Points on a hilly landscape, in no order, each with its height.
A climber steps from a point to the highest of its 2 nearest points, and stops where none of them is higher. Distance is the straight distance between rows; heights are no part of it.
lited height 26.0: [135 156 123 102  90 141 167 117  91  91  80 148 128 181 115 125 139 156
 155 130  53 122 198 169 118 153  96 169 163 127 104 126  73  80 131  92
  95 115 126  63 132 129 178 106 189 124 204 126 154]
nodod height 54.8: [ 84 139 104 201 124 139 111 113 178  92 139 128 125 112  75  95 107 120
 147  99 186 103 102  98 129 151 125 102 123 129 177 186 133 175 141 143
 124 189 164 142  83 137 131  77  84  98 130 125 158]
rak height 47.6: [ 80 112 113 128 137 167 122 146 123 157 159 115 180  31 136 179  97  85
 105 130 149 138 126 116 172 103 108 150 154 108 143 113 175 180 140 173
 136  72 134 140 172  65 106 115 127  68 123 146  78]
Lalep height 20.7: [113  77 109 147 128 126 149 100  73 159  98 157 173  87 124 126  97  86
 133 108 109 170 120 147 131 146 136 172 103  94 117  71 144 153 127  93
 126 121 134 123 129 112  98 127 145  97 134 173 149]
Raduz height 9.4: [167 152 150 136 101 118 173 138  98 100 103 128  56 190  98 123 126 166
 163 139 113 128 110 169 120 165 131 131  99 125 150 142 127 184 104  78
 109 173 102 116  91 165 132 141 133 135 161 126 126]
zepu height 26.9: [156 136 103 144 110 131 149 122 128  75  51 151  96 134 127 109 117 142
 170 108 105 121 186 134  98 120 113 151 153 130 134 170  93  97  74  96
 123 118 145  92  99 156 155 101 161 121 168 148 188]
Vor height 53.5: [ 64 128 113 155 169 151  86 172 174 147 166 116 178 100 134 211 136 154
  77 130 113 106  95 114 147 126 131  76 120 101 126 103 168 143 175 194
 116 121 163 142 158  73  99 124 134 109  85  98  92]
nusuz height 4.9: [ 50  88 153 120 113 179 137 143 138 136 206 114 170  74  77 130 127 106
 118 116 197 132 129 117 155 130 116 124 145 140 172 113 139 191 134 122
 119 124 122 148 122 108 115  63  82  97 120 156  92]
Gelop height 44.4: [ 89 128 134 117 122 158  96 119 101 157 142 150 144 128 132 159 164 151
  92  89  99 123 142 134 146 157 140 115 107 118 128  81 150 140 183 147
 104 135 135  99 154  65 103  82 120 118 133 112 113]
siv height 42.8: [ 90 147 172  88 196 137  81 147 122 137 164 117 131 114 165 154 139 150
  64 145 118 113  99 125 118 106 147 135  93 162 131  84 152 126 147 176
 144  97 140 150 145  91  99 158 109 163 113 111 100]
Mazad height 29.4: [145 158 124 140 104 147 171 163 109  60  52 149  80 165 102 108 120 161
 171 108  68 106 170 152  93 149 106 150 126 129 122 161  88 119  81  92
  97 143 139  96  81 163 166  93 153 118 197 122 190]
zinu height 29.7: [179 132 119 110 121  81 142 122 141 117 145  78 133 144 133 143 144 100
 147 173 152 130  80  88 108 113  95 111 171 146 172 139 135 155  82 120
 168  84  90 156 128 191 139 175 106 129  90  91  81]
firif height 55.2: [ 68 101 110 162 117 135 107 146 203 128 210 112 182 123  56 121 137 103
 124 124 195 105  92  97 142 137 109  78 160 133 162 156 123 157 160 166
 133 170 128 151  90 161 146  77  88  87  93 123  98]
nesu height 40.5: [149 104 120 140 159 116  60 103 137 171 118 134 106  98 161  96 116 120
  85 117 137 139 136 114 112 105 179 122 115 128  70 184 148  82 133 153
 170 111 119 146 134 120 125 141 167 137 130 147 159]
Rubug height 44.6: [107  91 124 157 149 143  52 116 140 186 160 139 166  95 124  90 134  79
  96  93 160 152  81  95 136 155 173  77 119 147  84 121 123 158 193 136
 153 130 119 165 128  88 119  72 124 113 124 121 148]
vere height 24.9: [133 129 129 116 130 126 137 110 112 103  96 131 104 106 149 157 104 157
 134 139 104 123 170 137 117  77 131 178 124 125 140 157 141  86  64 150
 153  86 119 103 139 144 117 155 144 146 140 154 140]
lek height 57.5: [ 93 130 138 115 157 141 126 177 126 137 170 123 187 114 138 218 140 129
  83 140 121 109  88 120 114 125 124  97 129 127 141  76 167 176 164 167
 126  98 151 143 148  88 103 149 120  99  73  91  80]
tulub height 59.9: [246 146 151 104 126 107 195 110 110 145 102 104  63 209 161 104 133 125
 176 145 106 150 118 146 135 150 101 128 160 149  75 129  94 100 148  62
 123 113 111 125 169 172 167 197 149 161 143 108 113]
Nuvi height 19.4: [ 91 153  96 204 116 169 113 122 154  83  80 150  92  91 104  78 128 152
 148  85 138  96 166 110 150 126 129 137 113 138 164 192 113 127 117 152
 126 173 171 145 110 107 146  47 106 111 167 157 167]
kosif height 17.1: [140 153 129 130 100 148 115 112 101 135  97 166 135 174 145 157 156 153
 113 108  69 112 172 150 137 155 129 110 147 122  90 105 101  98 179 132
 113 130 128  61 163  88 160 114 171 126 167  86 136]
gefiz height 53.7: [125 124 155 104 196 114 117 144 118 121 148  90 107  86 164 176 103 151
 100 170 104 119  97 137 116  73 167 143  95 151 155 153 158 124  93 149
 167  84 116 170 126 129  96 201 117 177 118 121 109]
Vuve height 54.9: [134 117  90 176 140 100  84 136 168 158 146 117 146 143 107 151 132 121
 115 122 141 114  65  87 120 130 162  57 120  97 123 148 147 141 128 161
 156 138  91 147  82 153 112 140 131 102  96  88 131]
biz height 7.7: [127 136 144 126 102 119 149 150  85 113 139 116 113 168  92 185 144 157
 132 142 113 135  95 151 103 160 131 116 105 118 159 109 147 196 117  77
 103 155  95 122 101 138 111 155 128 126 130 121 113]
vir height 12.4: [150 152 126 134  81 119 150 112  94 114 101 171 116 187 124 121 163 108
 139 131 137 134 127 128 140 175 124 119 129 113 152  81 119 177 159  69
  98 158 134 101 123 119 142 112 129 107 144 112 133]
mam height 19.5: [191 119 128 132 150  93 124 120  83 141 109 124  94 164 122 158 123 149
 131 126  87 142 117 155 109 141 160 114  97 123 113 137 129 135 114 106
 153 116  99 129 120 165 109 173 157 135 140 117 131]
nobag height 26.8: [192 121 113 127 104  98  98  80 177 139 102 123 117 106 179  71 149  82
 153 137 184 134 145  87 143  89 116 126 177 153 102 173 128  51 118 142
 161 115 127 150 153 130 170 119 135 132  94 113 133]
kago height 3.9: [106  92 146 130 130 139 112 102  93 168 155 160 163 101 116  62 133  67
 112  74 155 162 127 117 150 161 148 120 120 133 125  76 107 165 176  91
 127 153 146 149 154 100 115  75  96 117 142 151 150]
Mos height 19.6: [ 92  78  87 151 121 136 163 123  92 165 117 149 177  44 117 132  88  53
 137 116 135 183 119 126 136 129 122 168 121  76 135  94 154 183 105 108
 142 112 134 130 123 107  90 105 134  74 135 183 134]
Lov height 24.0: [137  89 123 104 157 123 159 102  73 142 111 131 150 101 160 165 107 122
 120 151  64 157 140 154 125 107 127 195 106 117  98  74 129  98 111 114
 145  89 121 103 166 128  97 193 154 140 137 163 138]
mag height 24.5: [154 104  95 155 123 111 165 108 104 106  57 153 121 122 140 110 107 119
 164 107  97 155 174 154 115 109 123 179 137 106 117 137 103  86  79 100
 129 124 151  98 119 155 138 130 171 118 155 176 197]
Tuk height 21.4: [153 150  98 170 106 125 129 101 163  92  74 139  93 124 123  67 123 116
 166 110 168 108 163 104 132 131 130 130 148 148 144 175 107 127 117 122
 134 165 154 127  94 129 156  73 119 115 145 139 158]
Fel height 9.5: [158 123 127 134 100 125 181  99  87 123  74 171 127 187 133  72 138 105
 157 113 110 151 152 162 157 159  93 157 149 117  80  48  85 104 186  61
  70 169 160  83 156 109 161 117 170 143 171 151 165]
nasov height 47.7: [ 82 129 119 173 120 152  93 119 130 141 132 170 126 125 112 124 151 138
 115  66 135 123 140 115 174 156 157  89  97 122 130 120 137 157 185 147
 119 164 146 130 136  75 119  43 110 124 150 125 135]
Dud height 14.0: [151 125 154  99 122 113 166 120  76 130 137 131 107 161  99  76  98 100
 171 139 146 154 109 167 132 160 136 145  90 141 147  94 100 201 117  55
 128 171 123 138  97 156 119 139  89 147 158 158 136]
Tev height 49.6: [ 70 121 114 142 117 162 131 151 151 154 175 122 189  68 121 182 136 112
 109 112 152 128 119  94 170 124  89 109 155 117 168  96 159 181 162 162
 120  99 160 137 161  72 124  89  98  79  97 121  66]
bufoz height 34.2: [140 167 144 146 124 144 115 158 159  94 100 150  78 177  99 103 115 172
 146  95 102  90 152 149 114 142 139  88  92 123 108 193 111 107 116 140
 129 163 132 120  88 154 143  90 140 126 153 110 164]
zuve height 20.6: [107 102 135 135 121 159 143  83  54 153  95 184 161 131 121 117 118 129
 127  89  76 141 159 169 138 164 136 149 112  98  92  48 109 117 185 106
  95 162 138  99 161  76 112  91 152 127 169 156 156]
maro height 28.5: [164 168 143 103 102 136 163 144 150  76  99 126  61 147 116  88  99 175
 187 134  78  86 193 143  94  87 109 134 131 135 143 224  98  70  44 123
 129 103 109 125  86 160 173  99 153 138 151 127 163]
Liluz height 6.2: [172  77 147 118 139 112 107 119  78 173 142 133 172 131 117  92 141  60
 130 103 138 163  80 115 110 162 160 104 126 139  94  72 101 177 144  57
 145 127 114 161 140 132 123 139 131  95 115 116 159]
bemod height 32.0: [122 169 143 158 102 159 130 167 113  85  79 162  78 172  94 121 119 186
 139  90  96 104 154 156 111 155 132 117  88 119 118 149 118 142 111 113
  96 172 137  99 100 135 139  87 137 113 176 121 168]
Biso height 58.5: [ 98 120 142 150 122 139 107 124 161 119 172 142 137 137  78 101 129  94
 130  92 192 121  91 107 141 165 139  86 130 145 160 141 131 176 169 126
 136 170 128 146  92 137 127  79  88  96 113 117 133]
Palab height 20.8: [140  82  93 142 135 125 119  98 100 148  94 149 139  74 169 163 106 113
 113 112  89 163 159 133 111  89 154 160 135 110  77 169 147  69 112 128
 168  77 137 105 148 122 128 156 184 105 124 168 179]
Zoma height 40.4: [155 179 111 101 108 120 161 108 146  93  89 128 113 141 171 138 163 141
 143 180 134 105 177 114 128  96  81 156 168 144 163 111 113  79 102 145
 116  87 154  98 149 121 156 133 136 158 122  91  98]
suko height 51.5: [ 60 119 110 167 148 155  71 160 170 157 173 121 167 111 106 164 137 162
  90  98 128 125 100 112 148 144 146  68 107  90 118 130 154 133 178 192
  97 155 140 150 120  83  91  86 129 129  92 125 110]
dob height 46.4: [ 78 110 105 130 148 147  95 124 125 178 144 127 171  28 178 152 106  82
  85 131 148 149 134 103 145 101 134 153 143 115 112 142 183 137 151 175
 141  63 130 144 183  54 108 121 139  85 145 172  99]
Nok height 38.8: [184 122 130 136 156  98  69 114 154 161 119 136  87 140 139 104 110 135
 112 116 121 118 143 110 126 108 160  98 110 133  78 207 137  68 113 152
 186 114 104 144 104 154 135 166 181 142 114 117 166]
lal height 7.8: [163 135 111 137 101 106 199 107 111  95  73 145 118 182 128  85 122 122
 188 156 100 149 160 173 122 147  78 181 150 120  83  68  69  84 144  52
  68 155 163  91 125 150 160 139 182 148 172 170 167]
zefel height 36.4: [102 159 117 138 106 141 124 147 143 105 114 132 120 147 118 168 149 189
 112 118 114 104 162 124 132 132 120 127 129 127 147 133 144 107 125 167
 121 135 137  98 129 118 116 112 134 126 120 106 108]
sir height 34.5: [ 83 110 170  97 145 144 105 127 128 143 209  97 133  86 106 112 104 108
 106 142 180 147 108 145 117 111 166 140 105 154 142 142 143 169  88 126
 144 123  84 163  95 144  90 138  83 152 121 171 102]
novuf height 49.9: [202 154 153 104 123 113 153 112 118 137 104 129  82 205 160 102 137 128
 149 115 126 144 164 154 132 151 122 141 146 153  81 105 104  93 149  86
 119 117 129 108 164 133 155 159 140 153 144 114 135]
sased height 16.0: [109 118 152 120 119 127 162 125  81 121 133 145 112 136  85 104 104 138
 134 117 117 151 125 169 119 156 150 167  77 122 153  93 123 190 104  90
 105 169 110 134  90 128  87 119  94 150 165 168 141]
tiras height 46.8: [ 90 148 119 115 119 124 132 112 191 100 143 100 120  63 156 116 130 123
 121 175 181  88 141  97 149  63 104 160 145 147 181 177 159  97  94 193
 136 115 138 143 140 116 141 136  96 143 102 143  76]
Rugo height 48.6: [178 179 164 102 136 109 112 153 155 129 136 119  65 226 144 124 140 176
 116 143  94  91 126 130 132 145 119  83 106 138  92 138 125  90 150 154
 132 133 126 117 120 153 135 172 146 158 130  68 112]
gosag height 30.1: [166 160 137  85 111 128 183 138 118  76 101 114  76 162 133 139 113 190
 173 159  56 104 193 159  95 100 106 163 141 134 139 184  90  71  62 116
 122  91 113  96 102 181 162 134 166 163 171 103 150]
Keta height 50.0: [237 112 154  95 155 102 170 121  81 160 125  97  67 185 159 122 120 154
 162 147  78 151 120 162 124 136 134 140 119 153  84 130 106 109 140  90
 148 102  99 156 173 177 137 211 152 173 164 124 131]
Puvub height 22.5: [204 102 117 109 108  80 176 122  79 152 117 107 157 166 141 114 165  78
 163 137 126 187  71 121 119 152 106 127 166 139  98  78  95 148 123  38
 126 107 107 144 164 170 146 177 116 115 108 118 124]
Fosur height 50.3: [ 64 132 122 186 123 157  91 147 165 130 141 142 128 106  79 141 121 162
 111  87 140 116 124 121 141 148 158  84  96 123 133 151 143 147 162 168
 109 192 134 137 111  96 108  68 110 116 129 145 128]
fos height 18.4: [ 79 138 116 164 115 165 122 128 119  90  87 163 101  98 103  99 116 154
 138  67 132 120 161 133 137 132 142 158  96 126 148 146 120 148 107 130
  97 165 144 129 115 109 113  53  95 115 176 167 169]
Satul height 39.0: [ 72 155 127 139 127 174 121 166 114 107 122 150 157 126 131 216 145 201
  95 125  69  89 149 137 124 135 118 120 116  96 138 112 152 113 150 170
  94 126 150  78 160  76 122 115 149 115 137  95 118]
Serit height 28.3: [118 144 130 101 122 127 173 127  87 101 115 121 129 127 143 190 132 156
 128 177  89 124 137 147 123 115 108 180 128 113 161  76 137 140  96 121
 110 109 128  85 129 129 124 175 128 158 139 110 104]
num height 43.6: [209 177 162 109 124 127 141 126 159 142 116 128  64 219 158  97 131 130
 152 117 110 104 157 141 133 149 116  95 136 136  69 139 113  67 149 121
 141 104 118 105 135 136 160 144 159 146 150  76 119]
Rorog height 31.6: [111  92 117 134 129 131 108 112 127 149 151 116 170  59 123 103 129  55
 118 122 200 166 112  98 127 125 132 137 155 141 137 151 150 142 113 122
 163 116 114 138 129 123 132 110 102  84 125 162 113]
Zinud height 13.0: [167 128 145 110 124  98 187 113 108 120 104 137 103 164 118  30 100  91
 184 134 155 158 134 151 141 143 105 175 115 135 126  91  89 160 125  50
 112 165 161 129 118 151 132 134 102 150 159 179 161]
Guga height 34.3: [150 149 120 125 128 105 101 115 155 130 112 137 129 141 150 135 148 142
 116 129 135 121 136 110 121 127 124 120 140 122 125 139 139  94 119 161
 154 115 121 115 144 133 129 138 139 130 109 104 120]
los height 47.1: [ 94 144 134 121 203 121 101 158 190 105 131 129 135  87 175 160 100 131
  77 180 145  72  81 102 136  62 137 117 107 136 156 154 174  82 123 200
 174 102 162 164 123 129 129 176 114 143  96 109 104]
kigo height 27.3: [123 160 131 126  99 154 144 168 183  66  95 120  80 123 103  77 121 196
 169 121 110  67 189 132  93  99 106 127 127 130 154 224 113  76  55 156
 106 145 118 128  82 147 166  66 134 124 143 128 159]
Kefif height 53.8: [126 171 161 101 172 120 106 171 153 116 143 127  99 193 153 163 136 199
  88 157  76  82 116 135 118 126 138  98 100 133 119 123 130  84 146 175
 134 129 149 126 138 137 112 179 149 176 125  79 114]
Kuf height 36.5: [ 86  90 179  82 138 152 134 129  81 167 191 117 156  88 107 106 106  93
 113 127 145 157 121 157 130 128 160 163  96 140 137  79 124 170  91  92
 115 121  94 162 114 132  81 121  89 156 136 173  99]
Tulol height 17.2: [ 99 134 135 138 117 147 147 123  91 107  95 159 104 123 107  98 107 151
 139  97 105 142 163 168 117 134 145 177  81 103 141 112 121 141  93 114
  99 159 120 115  98 128  98 102 114 139 164 175 159]
Bam height 33.1: [193 161 136  78 106 107 195 105 114  91  86 114  75 155 157 118 115 153
 199 198 102 135 190 149 109 100  99 169 157 144 134 147  84  76  73  98
 115  89 127 107 127 171 157 165 145 174 141 119 136]
kila height 26.1: [126 137 138  83 132 121 170 107  76 111  99 128 140 132 171 178 125 144
 117 180  58 127 152 161 122 122 107 186 124 129 128  60 112  91 137 116
 126  95 137  86 160 129 131 188 146 171 158 131 120]
rimu height 10.1: [169 148 122 134 102 109 148 114 114 127 104 153 115 195 119  59 153  52
 166 119 168 144 116 117 144 176 109 107 148 139 128  90  90 188 176  42
 111 164 157 123 131 123 150 113 102 110 154 113 163]
litok height 39.8: [108 119 166  78 161 136 114 140  83 150 164 112 138 108 129 148 128 131
  98 137 113 143 112 149 118 121 154 152  90 149 129  72 133 158 117 126
 125 112 105 141 131 109  84 148 108 153 118 126  93]
tupeg height 13.2: [194 148  86 161  83 122 134  91 141 125  66 146 120 194 150 120 181 103
 152 125 122 138 155 116 140 148 112 107 202 128  98 116  92  89 169  89
 109 118 137  87 164 120 163 106 157 122 143  82 145]
Zilam height 30.7: [ 98 142 126  88  91 135 173 144 102 108 137 114 149 115 141 175 150 142
 122 175 136 129 134 125 135 122  92 163 143 113 186  61 138 173 103 112
  97 119 131  97 140  99 128 137 105 144 112 110  80]
pima height 45.1: [100  86 121 108 157 136  89 122 114 177 147 119 153  26 163 112 121  67
  81 133 170 173 107 103 119 104 162 170 123 122  77 166 182 125 138 134
 151  74 121 156 152  91 111 149 148 120 135 199 127]
Gem height 43.0: [208 102 130  83 129  88 196  98  85 145 115 102  97 154 153 102 108 132
 173 169  95 165 120 181 141 112 113 177 107 134 109  98  90 102 106  81
 122 122 114 124 156 177 127 205 138 193 149 158 126]
Purev height 32.5: [159 127 129 115 136  99 108 117 151 133 129 103 136 131 161 130 142 106
 119 149 149 131 104  77 116 106 117 120 143 145 135 134 137 103 101 157
 168  89 112 144 145 154 143 165 117 128  81  86 108]
nase height 22.1: [157  75 105 136 150  99 140  95  77 162  97 140 141 102 155 147 103 113
 128 128  94 173 129 157 112 110 157 161 122 112  78 121 143 110 106  98
 156 105 122 119 139 143 113 186 182 128 121 189 173]
benel height 22.8: [102 118 141 158 156 116 100 179 163 120 183 100 150 121  83 197 109 182
 101 141 122 117  86 129  97 139 144  82 100 106 135 154 165 154 115 167
 120 148 119 163  88 145  81 164 136 135  74 131 107]
lesuf height 62.8: [ 86 116 133 129 161 134  97 186 168 150 207 100 200 110 122 187 134 104
  77 157 147 105  56  87 121 122 108  70 141 133 137 108 147 168 141 179
 148 100 126 170 126 134 106 162 113  92  61  87  80]
gen height 18.8: [130 142 156 104 123 143 118 107  70 141 107 169 116 175 127 135 124 163
 119 101  67 126 167 174 135 165 140 129 102 114  72  78 106 120 185 107
 109 140 119  83 148 104 130 125 164 150 169 126 142]
mal height 6.3: [ 97 126 134 133  92 126 139 146 133 102 156 113 131 148  82 150 158 148
 140 134 169 129 124 125 119 141 124 120 126 124 175 107 146 184 113 112
 103 155 124 122 106 139 112 115  95 122 111 118 102]
varoz height 19.7: [218 124 137  98 117  79 187 118  99 134 111 112 123 177 143  66 153  78
 172 128 151 179 102 139 130 155  82 136 178 148  92  68  94 129 133  45
  86 133 122 134 164 155 161 155 111 138 116 125 136]
Fas height 23.6: [148 115 115 129 133 132 162 122  90  93 105 133 109 116 127 197 108 173
 142 136  60 133 146 150 102  96 136 156 121 100 144 153 134 113  63 131
 153  99 107 101 105 165 120 168 158 139 136 150 152]
dib height 42.5: [117 104 109 168 140 137  53 102 142 163 121 142 123  90 136  88 127  86
 101  83 157 145 121 121 128 128 196 104 107 141  74 168 141 123 153 148
 156 140 118 147 115  94 119  88 143 120 147 158 159]
pofo height 23.9: [ 64 139 148 153 141 146 116 180 177  93 157 110 135 104 102 178 112 210
 112 125 130 108 126 141 103 111 133 122  88 109 152 164 156 131 102 173
  99 153 126 144 117 116  84 132 109 138  85 140 115]
golu height 59.3: [119 162 158 108 193 142  85 170 107 119 147 137 117 171 142 203 126 207
  80 149  62  91 110 149 105 119 161  83  89 125 110 101 144 103 176 167
 127 116 141 130 133  98 104 167 162 163 117  89 128]
tuni height 5.2: [184  66 163  81 147 104 130 141  59 194 166 112 169 115 132  84 134  85
 113 121 117 178  81 133 115 158 133 132 123 153  62  62  92 142 130  58
 140 118 106 189 165 139 127 167 131 112 101 133 145]
Komi height 52.3: [ 57 112 112 200 132 154  92 135 180 111 135 123 130  74  83 127 113 135
 122  86 163 116  95 116 133 135 150 111 107 109 149 196 151 161 134 175
 127 177 144 146  87 127 115  76 101  95 119 152 148]
megav height 51.3: [ 72 121 115 148 161 111 102 163 207 130 188  91 167  75 118 156  98 131
  87 163 170 100  78 100 122 100 124 108 135 109 146 190 164 114 125 205
 125 139 132 158 103 139 117 159 119 119  69 128 100]
Par height 51.1: [101 131  79 190 110 121  85 145 200 149 133 122 145 144  99 118 138 140
 117 117 144 105  84  92 163 146 152  39 117  93 124 149 121 129 159 185
 131 187 128 133 101 143 139 108 123 108  83  84 129]
sobes height 17.5: [176 104 162  77 114  94 173 104 123 158 138 104 125 137 156  43 133  83
 157 126 171 183 133 128 141 144 102 158 161 162 108  81  98 119 111  76
 114 137 123 137 156 144 145 132  94 144 117 149 128]
nisi height 26.2: [198 125 115 109 107  90 154 110  89 144 131  98 162 170 139 136 162  83
 156 162 142 150  83  95 105 136 106 108 168 136 149 108 119 154  94  77
 151  78  90 147 143 179 138 182 114 114  98  96 103]
Tes height 46.0: [ 75  94 121 140 149 145  54 127 171 167 192 109 153  96 111  92 135  86
  72 115 174 135  76  99 135 144 156  88 120 142 100 150 150 134 171 178
 139 145 105 164  96 107 124  96 113 119 118 135 116]
Liret height 30.3: [130  97 111 115 118 106 122 111 139 140 165 100 178  59 158 106 138  51
 119 151 199 142 112  72 124 110  95 147 190 151 151 155 138 127 100 132
 162  91 101 141 152 135 160 127  93  92  97 134  89]
Baf height 21.7: [189 111 116 113 144 108 162 121  84 127 126  99  84 140 127 177 114 175
 150 167  76 145 117 146 120 114 145 143  99 127 151 135 121 139  87 109
 157 104  92 134 123 181 100 194 148 168 144 121 122]
parub height 26.3: [ 92 153 136 150 102 156 125 161 183  77 120 127  97 105  91 108 113 199
 135 106 131  87 163 128 115  99 129 139 107 125 156 206 137  87  74 183
 111 170 117 141  95 146 127  87 104 133 126 149 136]
zimob height 49.1: [ 55 137 115 144 132 131 123 148 210 106 168  95 152  37 128 146 104 125
 103 163 188  92 105  92 148  69  93 149 144 111 180 200 171 120 116 206
 133 122 142 146 129 119 144 132  97 115  97 160  67]
divup height 58.6: [100 102  90 153 134 116  82 157 177 178 174  98 191 129 104 162 147  98
  99 138 148 110  54  84 120 129 133  55 147 107 125 140 146 150 146 168
 153 120 104 157 103 167 119 154 122  83  54  77 116]
Vad height 14.9: [159 153 127 125  95 112 112 121  97 141 109 145 112 228 127 161 173 134
 111 133 102 119  88 130 132 179 132  95 139 118 121  94 135 160 169  84
 106 134  96 110 132 126 153 146 149 111 131  79 112]
lar height 33.3: [106 135 102  94  72 122 169 125 134 104 131 120 141 128 137 136 186 123
 132 164 151 135 164 105 153 137  77 155 180 134 192  63 130 170 133 113
  88 116 137  95 136 108 134 102  97 131 112 124  73]
gapeg height 52.7: [ 85 133 121 115 126 155 143 155 121 132 164 135 181 101 145 202 156 129
  98 130 119 107 124 114 147 128  96 124 133 107 175  54 162 181 168 152
 102  89 162 112 170  65 117 114 105 100  99  98  73]
sitas height 41.8: [ 69 138 129 122 128 187 133 121  80 146 126 167 163 110 116 198 133 172
 103  96  76 117 142 136 138 138 137 131 114  92 120  88 178 148 159 162
  90 122 131 105 154  50  91  95 136 113 132 129 100]
vagud height 22.2: [134 103  98 149 123 127 147  93  89 135  83 166 153 121 134 119 117 118
 134  89  94 158 157 141 132 137 130 171 126  90  94  80 123 105 132 100
 124 134 145  88 145 112 114 120 162 116 159 163 172]
lop height 53.6: [107 152 158 104 196 149 116 158  87 116 131 128 124 134 144 221 106 195
  92 155  55 107 114 160  94 115 169 134  84 130 125  95 157 137 137 146
 134  99 124 129 131 104  82 178 147 166 132 114 125]
rego height 44.9: [ 87 150 129 115 166 143  81 139 155 142 133 123 136  77 178 144 127 140
  71 145 133 101 118 108 147  87 143 139 115 144 137 136 168  91 133 202
 154  91 155 140 160  87 114 143 120 130 120 124 104]
zufo height 15.6: [156 123 163 102 116 107 159  90 143 131 126 124  98 141 134  21 103  85
 169 105 201 160 154 134 144 133 117 164 130 163 118 121 106 126 127  87
 123 157 135 150 134 129 140 106  79 147 133 170 132]
Vono height 37.4: [197 124 110 105 111  91 185  95 104 110  81 117 100 147 157 112 113 128
 192 162 127 159 158 152 120 103  96 174 147 129 125 115  92  93  79  86
 124 107 129 108 127 165 147 173 153 166 132 160 135]
dusek height 32.8: [121 105 145 121 133 113  96 115 144 141 156 110 128  98 124  92 114  91
 115 117 183 153 106 117 117 122 150 130 126 141 139 173 155 146 103 135
 158 128  92 147 101 147 132 127 108 110 117 155 126]
tona height 44.2: [114 160 109 117 115 135 131 120 180  94 110 117 119  96 158 132 149 152
 139 155 149  90 177 105 143  81  93 142 149 139 178 163 136  67  99 182
 128 107 157 122 148 124 150 108 121 145 108 113  92]
betep height 15.4: [144 139  90 153  94 139 106 100 121 133  94 146 136 147 148 153 182 128
 143 109 104 121 167 116 154 138 121 105 167 124 118  99 118 105 167 138
 126 126 149  76 172  96 150  92 151 114 137  89 124]
Dek height 48.8: [ 52 122  99 176 134 127  82 138 223 146 170 105 143  98 100 108 124 132
 108 132 163 106  99 113 170 134 156  70 120  99 115 193 128  95 163 218
 112 199 139 166  88 140 134 104 121 133  92 127 118]
foz height 7.9: [192 115 141 138 122 103 117 119 110 143 127 130 147 161 115  53 139  39
 153 105 174 155  92 119 127 160 127 102 152 160 103 104  86 184 150  48
 153 156 130 153 126 151 154 127 101  98 130 111 168]
gepo height 17.4: [168 136 130 134 142 109  98 128  93 152 115 127 112 189 121 175 152 148
 110 136  72 125 104 130 105 153 146  90 110 115  90 111 137 138 156 117
 147 117 101 118 124 137 114 159 164 132 131  74 132]
tefe height 28.6: [176 102 114 118 116  85 129 102 134 138 123 108 151  81 170  80 153  62
 147 134 189 166 121  79 126  94 113 136 201 166 117 147 114  89 108 113
 142 107 126 156 168 141 168 144 110 117  84 127 129]
Mim height 49.8: [127 134 136 115 162 108 121 150 174 105 155  94 118  98 152 168  99 142
 113 184 147  89  91 104 118  75 127 134 121 137 173 175 173 116  77 183
 165 102 128 147 114 162 117 194 113 155  87 120 101]
fekid height 36.6: [154 147 131 136 151 118  74 145 158 140 110 136  83 176 125 110 106 157
 124 100  95 101 144 140 114 123 157  81 102 115  84 195 120  73 116 164
 169 140 115 125  96 146 127 122 168 140 145 106 160]
vas height 27.9: [131 169 132  85 115 139 134 139 121  96 100 146 119 161 129 140 131 181
 139 115  73 107 198 156 113 115 104 153 150 143 125 149  82  47 125 132
 130 101 135  68 144 123 161  94 166 129 176 102 152]
vaz height 11.5: [180 160 141 133 119 113 151 127 113 106 125 127  77 198  94  76 106 118
 179 127 155 123 100 151 112 169 126 114 111 139 154 146 112 200 129  68
 136 167 119 142  83 165 134 148  96 133 151 129 132]
Vol height 49.4: [117 129 153 118 219 149 122 163  97 104 162 107 106  99 152 221  97 192
  90 174  55 111  84 160 103  88 177 122  64 145 143 121 159 151 115 138
 142  88 124 162 113 123  76 202 135 192 126 122 118]
penol height 47.3: [ 89 107 119 138 151 110  70 126 194 165 192  96 123 106 111  76 121  92
 101 133 183 105  78 104 146 130 152  86 114 123 112 188 140  98 164 196
 138 176 109 175  70 159 136 117 110 124  96 130 127]
Zose height 4.4: [ 76  89 160  93 113 169 123 119 111 166 183 145 166 102  99 107 147  79
 102  96 154 146 129 121 152 161 127 119 129 134 156  76 133 174 164 103
 124 133 127 160 136 105 113  67  89 102 114 146 107]
gib height 5.4: [ 64 109 152 115 112 161 154 148 123 124 171 117 153  89  86 158 116 131
 119 126 163 140 141 140 124 126 126 145 116 113 168 102 153 200 106 124
 108 134 117 119 120 108  96 108  86 114 114 148  98]
Fuvad height 36.3: [162 160 100 111  84 117 153 101 141 112 104 122 116 157 149 111 173 124
 155 157 169 135 154 102 137 129  79 144 182 147 169 104 121 134 117 116
 106 118 132 106 132 133 152 110 108 137 108 105  96]
Mamu height 25.1: [ 90 149 171 139 107 143 119 159 150  89 136 122  94 130  93 133 116 188
 124 106 149 111 134 151 109 112 155 135  95 135 148 168 140 139  91 144
  93 179 111 144  95 141  96 104  90 155 117 151 133]
Raro height 26.5: [126 151 127  98 145 141 130 130 133 103 104 138 133 129 154 155 122 157
 117 135  69  94 183 139 114  89 121 147 137 136 128 153 107  46 103 163
 163  78 137  81 155 131 147 136 175 137 156 103 158]
zuv height 11.3: [175 136  95 158  84 131 157  99 113 126  64 172 123 184 143 102 161  90
 157 108 111 142 171 140 159 156 106 125 188 128  76  88  75 100 195  70
  83 151 162  81 169 104 173 106 167 116 159 109 160]
tegon height 24.2: [185 142  87 167 108 115 130  87 169 116  68 144 112 123 152  71 140  88
 184 116 168 127 172 108 130 108 116 120 175 142 123 180  99  68 117 119
 147 132 148 130 140 131 169  83 154 112 119 133 159]
nefu height 3.3: [117 116 155 144 132 134 104 102 116 138 142 147 145 115 112  38 118  39
 134  78 199 143 124 106 159 158 138 122 125 159 139 120  86 174 184  92
 148 167 174 154 129 115 133  75  82 115 156 150 178]
tubad height 53.2: [ 40  95 115 172 137 139 116 173 215 136 220  93 191  77  69 165 108 120
 108 134 193 107  79 105 142 126 101  97 153 100 153 176 142 144 149 186
 112 156 130 156 101 138 126 111  98 100  70 137  85]

Where does a climber stop that starts at each point below?
zufo: Biso
sir: gefiz
rimu: vas
Mazad: lesuf
pofo: tulub
nusuz: gefiz
Rubug: lesuf
Fel: vagud
Guga: Biso
nase: Biso
Tulol: gefiz
Zoma: Biso
